Each row is a point on a landscape with many peaks, with its height.
A climber steps from a point to whichever of its 6 nearest points has the largest rise for the distance, and stops where none of them is higher. Distance is the straight distance between rows; heights are no part of it.
rekig: [119 114 127 172 109 176 125 115 108 138 149 140 162 125 143  87]  height 25.7
Sono: [137 131 117 170  83 180 134 111 122 127 110 139 159  96 161 138]  height 24.4
nad: [165 138 123 124 116  99 140 149 129 102 107  99 109 108 134 210]  height 27.4
Nev: [175 116 108 162 111 144 158 149 151 109 120 173 150 119 158 145]  height 13.6
sezap: [123 149 139 113  98 114 114 125 124 107 106  86 120  91 121 182]  height 21.2
Punav: [ 96 148 161 116 111 173  74  63 153 114 177 124 115 125 135  99]  height 18.6
vebe: [139 150 157  81 143  97 117 130 139 105 136  58  72 131 132 176]  height 30.4
pif: [ 67 166 145  66 143 114  83  96 137 104 110  88 114 114 122 171]  height 8.3
dedol: [114 139 128 140  76 171  94  90 126 130 114 121 146  91 135 144]  height 57.8
Ses: [203 138 146 121 131 124 120 122 160  88 175 114  69 136 138 112]  height 29.9
vomat: [ 58 160 144  61 143 102  85 134 128 118  95  82 128 110 133 161]  height 13.4
dosut: [154  97 114 121 206  87 162 157 129 154 144 180  98 177 102  71]  height 21.1
nito: [110 142 153  63 168  84 126 194 109 107 106  64 104 137 174 165]  height 21.7
rizot: [130 107 130 162 142 147 159 144 109 145 154 154 159 162 111  70]  height 48.8
zav: [153 156 158 103 112 130 103 105 148  91 148 103  91 115 134 150]  height 49.6
Duga: [106 107  94 143 168  96 161 133 106 172 136 156 135 159  58  78]  height 9.1
tila: [126  96  96 178 135 148 171 137 100 155 127 160 171 160 118  88]  height 24.0
mut: [112 111 118 168 141 143 132 127 107 147 160 138 155 150 110  69]  height 33.2
Salal: [128  96 102 127 189  78 155 166 132 174  94 209 117 181  83 108]  height 20.7
Lim: [152 145 162 122 129 143 102 106 153 112 197 116  94 134 129  80]  height 23.1
veso: [ 19 148 125  38 165 105  84 155 132 115 113 108 164 122 176 118]  height 4.8
Mopa: [127 136 155 139 126 154  99  98 131 127 191 119 132 138 119  68]  height 37.5
lik: [149 102 105 166 144 132 170 158 125 136 133 172 160 153 127  91]  height 29.3
pibiz: [143  96 118 158 158 127 174 157 118 145 146 177 143 167 109  86]  height 32.7
gad: [176 121 145 132 153 130 129 135 153 118 180 141  99 153 119  59]  height 25.4
Nus: [109 132 147 149 131 174  96  96 119 142 177 132 154 149 122  59]  height 53.6
Tem: [134 142 150 113 111 125 103 112 129 113 131  89 100 105 119 178]  height 31.5
Rubed: [127 148 151  78 134  92 136 151 117 116 105  65 103 110 134 183]  height 24.9
zal: [137 116 150 140 155 146 113 120 133 136 198 130 119 145 116  54]  height 34.5
totov: [129 131 149 142  91 165  93  86 134 122 136 113 131  96 138 134]  height 30.1
sedi: [114 141 157 128 109 172  80  79 143 120 151 120 125 110 134 108]  height 20.5
Togub: [ 87 103  84 164 142 118 167 113  94 179 121 147 154 170  63  81]  height 5.9
Kezur: [164  96 107 145 162 108 167 173 143 155 117 204 149 177 131 103]  height 24.2
zis: [189 109 113 150 142 131 164 166 153 116 133 188 133 141 147 122]  height 19.2
ziso: [161 118 128 151  89 150 131 111 137 115 119 129 144  96 142 155]  height 69.8
Zed: [199 124 129 137 148 130 150 140 158 105 165 165 115 144 137  97]  height 22.3
dogat: [ 71 165 131  87 108 136  76  86 138 124  99  96 119 101 126 170]  height 1.8
bafiv: [ 80 152 151  72 159  96 110 163 112 123 112  76 120 124 153 171]  height 20.1
Gufu: [145 102  95 133 186  93 170 168 136 144 129 195 119 182 102  95]  height 24.1
Bolo: [159 134 110 155  89 139 146 128 125 111  94 123 139  90 144 201]  height 31.7
dud: [106 139 115 139  67 159 104  92 125 139  90 111 145  82 159 164]  height 29.1
bine: [119 118 107 119 188  59 150 134 132 177  80 201  76 165  61 113]  height 16.7
lodaf: [ 92 109  99 166 110 155 156 119  84 172 128 147 174 163 122  84]  height 20.2
ponom: [113 134 118 114  85 118 132 133 104 117  72  91 140  80 135 189]  height 15.7
Fugut: [100 140 128  87 125  98 121 147 107 122  84  77 128 100 143 197]  height 20.8
zuku: [105 100  91 141 158  86 175 138 111 169 104 179 130 172  70  96]  height 15.2
totat: [169 132 152 148 108 151 110 121 150 107 173 130 118 112 126 109]  height 20.3
tul: [155 132 144 159 109 156 122 127 135 114 142 136 139 111 140 124]  height 32.5
vukov: [111 143 122 122  85 138 116 109 123 126  81 101 151  85 147 181]  height 22.6
Bup: [182 145 141 106 121 108 125 133 150  89 138  84  66 118 121 171]  height 34.3
mog: [ 50 143 125  61 133 102  93 141 109 137  80  90 149 108 147 163]  height 13.5
tun: [176 121 122 149 103 104 163 155 149 104  97 128 115 105 154 215]  height 23.2
fiba: [ 86 112 122 168 127 157 132 112  99 164 161 129 157 151 117  64]  height 34.0
Bel: [102 126 103 136  56 157 123  96 110 146  58 116 157  82 174 181]  height 14.6
nug: [186 126 134 135 111 120 142 132 153  97 135 129 103 109 134 152]  height 33.9

For each start below, name the point where the climber stops.
sedi: ziso
Rubed: zav
zuku: rizot
gad: Nus
totov: ziso
Lim: Nus
